Each row is a point on a tangle of strands that fork, close into loops and nearly touch. The rows are in no order.
Points whose rows are less than 81.8 apart are linked; no others are. Some points are linked to none.
(636): [ 15  12  -5 -34 -16 -18  29 -27   8  13 -14 -20   9 -11 -11   1   0   8
 -48 -20  -8  10]
(361): [-12 -23 -20  30 -40 -31  37 -28  27 -16 -18 -13 -14 -14 -24  -4  11  42
 -82 -59 -18  -4]
(572): [ 16  34  32  -4  25  -2 -43  34  31  21  10  31  14  59  19  11 -10  -2
  80  16  17  -7]
(941): [ 37  -3 -28  -1  20  12 -22 -22   2 -12   7  -7  -4  11 -26  -6 -11 -24
  24   4  16  -4]
(488): [ 26  21   0 -35  11 -32  13   1   9  40  -3 -17  29  24  37  14   3  31
  21  -2 -38  29]
(274): [ 37  -1  32 -42  21 -22  50 -22  -1  -2  10 -37  12  33   6  -8  39  26
 -17  12 -26  12]
(784): [ 13  32  23 -28 -10  14  13  10   3   0 -19   9  -2   1 -35   1 -20 -22
  -7  16  38  -1]
(626): [-41 -24   7  11 -12  -3 -18   3 -21   6  17 -15  23 -31  52  -2  30  10
  16  -2 -33  -5]
(970): [-23   0   0  -2 -13  15   2   4  20  -2   1   8  11 -20   2   2  31  -8
 -11 -28  14  -9]
(639): [ 46  50  17 -42  36 -14  -4  10  10  30  13 -10   5  52  20   5 -16  16
  58  22  -7  25]
(616): [-23 -11 -28  37 -23   8 -30  -5  42 -14  -2  39  -5   9 -21  21   8 -17
  10 -11  37 -45]
(459): [  4  11 -13 -16   6   1  11 -29 -32 -25   6 -39 -19 -32 -35 -36 -18 -14
 -40   5   4  21]
(14): [-37 -12 -17  18 -40  27 -15   3 -17  19 -21   1 -25 -61  12  21 -35  11
 -26 -20   6 -20]
(945): [ 28  40  24 -18  30  -6 -25  24  34  10   9  35   6  68 -17   0  -5  -8
  57  33  24 -10]
(487): [ 20 -12 -15   9  25   7 -37  10  50 -27   2  20   9  52 -28   8  15 -11
  26  22  22 -19]
(111): [  7  -5 -29  33 -41   0   2 -16  45 -19 -19  48 -10  15 -26  39  -2   3
 -22 -13  19 -40]
(875): [  4  -2  31   2  19  -7  43  -9 -16 -47  16 -18  -2   1 -30 -23  10  -5
 -31   5  12  -3]
(286): [ 38   2  33 -36  41   4  25 -13   1 -19  26 -25   4  36  -2 -16  40   7
   4  16  -5   4]
(562): [-19  11 -32   4 -54  22 -18  -4  27  15 -34   8 -16 -37  -4  37 -30  10
 -22 -22  19 -20]
(403): [ 14  10  17   2  18   0 -35  20  31  12  13  11  25  42  48  20  11  10
  79  -1  -2  -4]
(262): [ 14  17 -47   8 -38 -16   6 -16  62  -1 -22  49  -7  33 -31  36   2   3
 -21   4   8 -23]
(903): [-22  -1 -33  13 -34   6 -34   0  51  29  -9  31  -2  12  36  52 -13 -13
  47  -4  37 -28]
(104): [ 13  -4  12  -4  12  -1 -15   7   5   3  13  -6  26  10  30   4  22   6
  44  -3 -18  -2]
(168): [ -8  -5 -10   6   6  17 -57  21 -10  16 -10  -8   3  -3  13  10 -30 -14
  60  18  10  -4]
(615): [ 43 -15   8   2  14 -21  58 -30   7 -14  11  11  -6  40 -29   1  22   4
 -22  -3  -1 -16]
(342): [-33  -5  27  11  -2   8  -7  11 -65  -6  24   0   5 -40  30 -34   5  -8
 -15  18 -36  19]
(931): [-44 -23   6  10  -7   6 -40  15 -20  21  10 -12  13 -23  61  18   7  12
  48  13 -23 -13]
(355): [ 44  35  20 -46  21 -17  13  -7  -4  25   7 -26  19  28  29   4  -7  18
  34  17 -24  29]
(373): [-11 -20 -41  27 -17 -24  -5   4  41  12 -18  13  11  22  -2  45  13  27
  11  -3 -15 -27]
(149): [-12  12 -20   4 -13   9 -59  21  20  34 -18  -4   0  12  38  35 -45 -13
  81  13  31   9]
(817): [ 55  10 -35 -12  -4 -32  24 -30  50  24  -1  29   6  63   6  27  13   9
  13  -2 -13   3]
(229): [ 26  -1   2   6  19   5   1  21  -6  20  -6  36   2  20  -6  19 -20  -5
  26  10   4 -17]
(593): [ 36  13 -34 -18   4 -12  -9 -30   8   9   2 -15  10  11 -17   2  -7 -12
  25   1   4   2]
(504): [ 35  24  26 -29  12   6  27  -6   5  -3  -1  14  -3  33 -34   3  -7 -20
   0  24  32 -11]
(143): [ -2  42 -32 -20 -33 -23  -1  -7  38  42 -24   7  15   1  -1  28 -17  -1
   5  -7  13   4]
(118): [-14 -40  -5  42   8 -24  21   6  -4  -8   6   3  10  10  -8  -2  37  28
  -1 -19 -28 -18]
(440): [ 36  40 -11 -33  27   2  -7  23  25  41  -8  14   1  44  14  20 -23   5
  43  20   6  29]
(838): [-20  -7  21   4  32   4  -8   9 -14 -23  35  -6  10  -4   3 -39  48  -1
   6  -7  -7   5]
(112): [  0 -39   0  37  18 -10  56 -19   0 -44  18  -7 -26  -5  -8 -29  31   8
 -52 -44 -10  18]
(879): [-22  20  18 -13 -34  26   1   6 -33  -5 -20 -11 -14 -57 -12 -21 -25 -14
 -41  -1  10  18]
(296): [ 33 -19 -13 -19 -10 -16  44 -42  18  -3  -7 -22  -5   4 -13  -3  19  15
 -65 -32 -13  11]
(17): [-19 -29  18  31 -13 -17  40  -8 -36 -33   2 -16  -3 -38   8 -14  -2  18
 -68 -14 -38  15]
(490): [ 28  20 -15 -13 -13 -17  34  -6  41   2 -16  39  -4  41 -39  26   3   4
 -32  15   9 -15]
(549): [ -9  22  -1  -8 -16 -13 -12 -15 -41  15  -1 -16  10 -33 -13 -23 -20 -22
  19   4  -2   3]
(986): [-18  -1 -19  -3 -24 -27  -3  -5   4  20 -18 -24  27 -20  11  20  -6  23
   0  -5 -26  -1]
(836): [ 60  -6 -11  -3  -6 -21  31 -23  23  19 -12  24  12  41   9  36  -5   7
  15  -6 -13  -7]
(560): [-10 -27 -29  23  -2   9 -37   3   1  -4 -10 -10   6 -12   5  24 -15   0
  28   3  -1 -21]
(13): [ 36  28 -33 -18  16 -17   0 -12  56  15  14  40  -2  69 -13   8  28  -3
  26  14   6  -4]
(341): [ 24  -7 -12  -4  25  24 -32   0  30 -28   2   1  -1  27 -33  -3   3 -26
  16  14  31  -7]
(665): [-29   9 -10  10 -19   3 -49  19  45  34  -9  14   4  24  57  48 -24  -6
  79   7  39  -7]
(806): [ 26 -39 -15   9  -3 -19  57 -45  19 -21   5 -24 -22  13 -19 -20  39  18
 -67 -48 -16  18]
(74): [-43 -23  -8  50   6  13  -8  -4 -20 -40  21  -1 -21 -44  -5 -31   0 -18
 -17 -28  18  -3]
(950): [ 40  47  24 -36  21   1   2   3  16  17  11  27  -7  56 -25  -6  -8 -23
  40  31  36  -7]
(690): [ 12 -15  13  -9  32  12  -3   6  -1 -20  22 -14  14   9  10 -16  39   7
  11   0 -18   8]
(199): [ 35  -9   9 -25   6 -34  49 -24  19  24   8 -15  13  40   5  -7  49  27
 -15 -22 -33   8]
(370): [-64 -19  -5   0 -31  22 -43  20 -17  30 -10 -16 -11 -49  53  28 -18   4
  22  14   2  -9]
(773): [-45  -4  -2   7   2  29 -26  25 -57  19   9   6 -22 -48  17 -37  -4 -17
  -5   4  -8  17]
(12): [  6 -16  -2   7   4 -46  36 -12  11  15   8  -6  19  27 -14 -11  47  32
  -7 -21 -34  -5]
(985): [  2   6 -36  13 -22   8 -32 -11  45   8  -6  31   3  19   1  30   0 -23
  35  -6  27 -23]
(802): [-19 -10  25  14  25  35 -54  31 -45   2   7   9 -20 -10 -12 -46 -14 -36
  38  11  25  -1]
(96): [-62 -22 -28  48   1  12 -30   7 -19 -10  10  -1 -26 -45  -9 -12 -12  -4
  -6 -17  18 -20]
(177): [ 58 -11   5   1  19  -1  16  -7   4   4   5  26   7  41   2  22  -6  -2
  29   4  -7 -16]
(354): [ 37  23  20 -40   7   9   0  -1 -25  17  -7 -19  11  -1  18   0 -28 -11
  30  21  -7  26]
(407): [ 29  11 -11 -31  -2 -24  19 -35  -9   9  -4 -33  14  -1 -16  -4  -7   2
 -11   3 -14   8]
(383): [-41   0  18  21 -22  11   2  15 -38 -37  -8 -15  -6 -55  -9 -15 -24  -2
 -42   7  -4   8]
(106): [-45  -8  19  14  10  43 -41  38 -48  -4   0   4 -30 -35  -7 -49 -12 -35
   2  11  26  17]
(907): [-26 -18  -5  46  18  -3  27  -9  -6 -56  26  -4 -29 -31  -6 -39  13  -9
 -44 -42  10  14]
(455): [-21   3  34  -1  21  25   2  10 -48 -51  22 -20 -22 -29  -9 -56  -4 -26
 -36  26   9  36]
(929): [-13  -9 -20  17 -10   1  14 -11  14   1   0  18  -6 -18 -12   2  15   1
 -31 -36   8 -14]
(176): [  1   4  34  -4  23   6 -12  18 -55 -20   8 -16   4 -10 -19 -27 -23 -10
  16  40  -9   7]
(88): [ 17 -14  14 -21  28 -19  59 -21 -37  -5  11 -24 -17   0  -9 -29   8  17
 -70   0 -27  20]
(769): [ -7 -23   4  43  32 -18  17  15   1 -25  18  21   0  26 -32 -11  30  10
  -1  -9   0 -24]
(51): [  3  21  -1  -6 -10  -6  32  -1  39 -19  -8  24  -5  18 -50   8  16   4
 -45   0  25 -15]
(172): [-18   3   0 -21 -17  24  -7  24  13  36 -22   9   8 -25  46  31  -5   5
   4 -11   0   8]
(791): [ 21  16 -21 -12  11   5  -9  25   8  47 -19  23   2  19  17  32 -35   4
  33   9  -1  10]
(868): [  9 -19   5  18   0  18   4  25   7   1 -19  40   2   7  -5  35 -18  -2
  -2   3  11 -26]
(175): [ 24  19  34 -28   8  20 -31  14 -35  17   3  -9  10  -2  38 -11 -24 -17
  60  23 -10  27]
(187): [ 15  -5  33 -29  18   1  35 -10 -45 -16  14 -28   2 -12  10 -25   6   7
 -43  25 -36  27]
(905): [-10  11   4 -17  14  13  17 -18 -43 -35  20 -38 -29 -36 -14 -53  -7 -17
 -59  15   2  42]
(957): [-17 -18  27  30  -7   4  31   4 -38 -33   1   4  -5 -39   3  -9 -15   3
 -47 -13 -12   2]
(108): [-33 -20 -24  28   7  13 -37  15   1 -19  -5 -10  -2 -20 -20   4  -7  -1
   5   5  11 -16]
(163): [  5  -6  28   9  38  18 -21  23 -40 -13  13   4  -2   6 -25 -30 -18 -20
  26  20  12  -8]
(132): [-21 -19 -18  31 -32  -9  27 -10  23   7 -12  21 -11 -16  -4  15  16  26
 -55 -52  -5 -22]
(922): [-30   7 -13   4 -27  44 -55  23   7   6 -30  -1 -27 -29 -22  -2 -23 -31
  18   1  49  -3]
(324): [-42 -16  16   8 -15  23 -15  12   7 -15   6  -4  15 -33  29   2  34  -4
   0 -15   5  -7]
(473): [ -2  22  25 -23 -10  29   8  15 -26  -7 -20  -3 -15 -29 -29 -16 -24 -25
 -22  11  26  14]
(933): [-32  -7  30  19  16   5  10   4 -56 -39  40  -8  -6 -34  20 -56  17 -15
 -34  12 -27  30]
(529): [  8  16  45 -24  27  -3   9   3 -58 -15  21 -25   3  -4  -5 -37  -4   0
   2  43 -19  15]
(364): [-30 -15 -17   0 -37 -20  -4 -13  -8  12 -19 -29  15 -44  23  11  -1  28
 -40 -18 -40   4]
(333): [-60 -15 -11  13 -35  18 -26  16 -18  15 -19 -15 -10 -56  28  26 -22  17
 -12   4  -8 -16]
(919): [-16 -24   6   3 -24 -27  32 -17 -21   0  -8 -20   6 -33  13 -14   8  28
 -74 -32 -45  16]
(897): [-12  25 -10 -10 -23 -27 -11   9  28  18 -22 -14  36   3  15  34 -12  12
  32   7  -2   2]

A tip is a point with one link. Name the tips that can be reached along the links from each point below, in the order of the rows.
(791) -> (488), (13), (868), (175)
(262) -> (487), (51)
(933) -> (459), (88)
(14) -> (361), (562)
(274) -> (143), (838), (769)

A fork is a point with three links, a tip a point with one. Leave the first point through the second and follow the links. Name the first fork or tip that comes.
(296); (806) -> (51)
(802); (106) -> (459)
(806); (296) -> (487)
(690); (104) -> (143)
(455); (933) -> (88)
(143); (897) -> (690)

Name the points in between on the shortest way along the links from the first point to the second, in order.
(455); (163) -> (933) (342) (773) (106) (802)
(13); (639) -> (817) (836) (177) (229) (791) (440)
(950); (383) -> (504) (784) (473) (879)
(907); (903) -> (74) (96) (108) (560) (168) (149) (665)
(199); (957) -> (274) (286) (690) (104) (403) (572) (945) (950) (504) (784) (473) (879) (383)
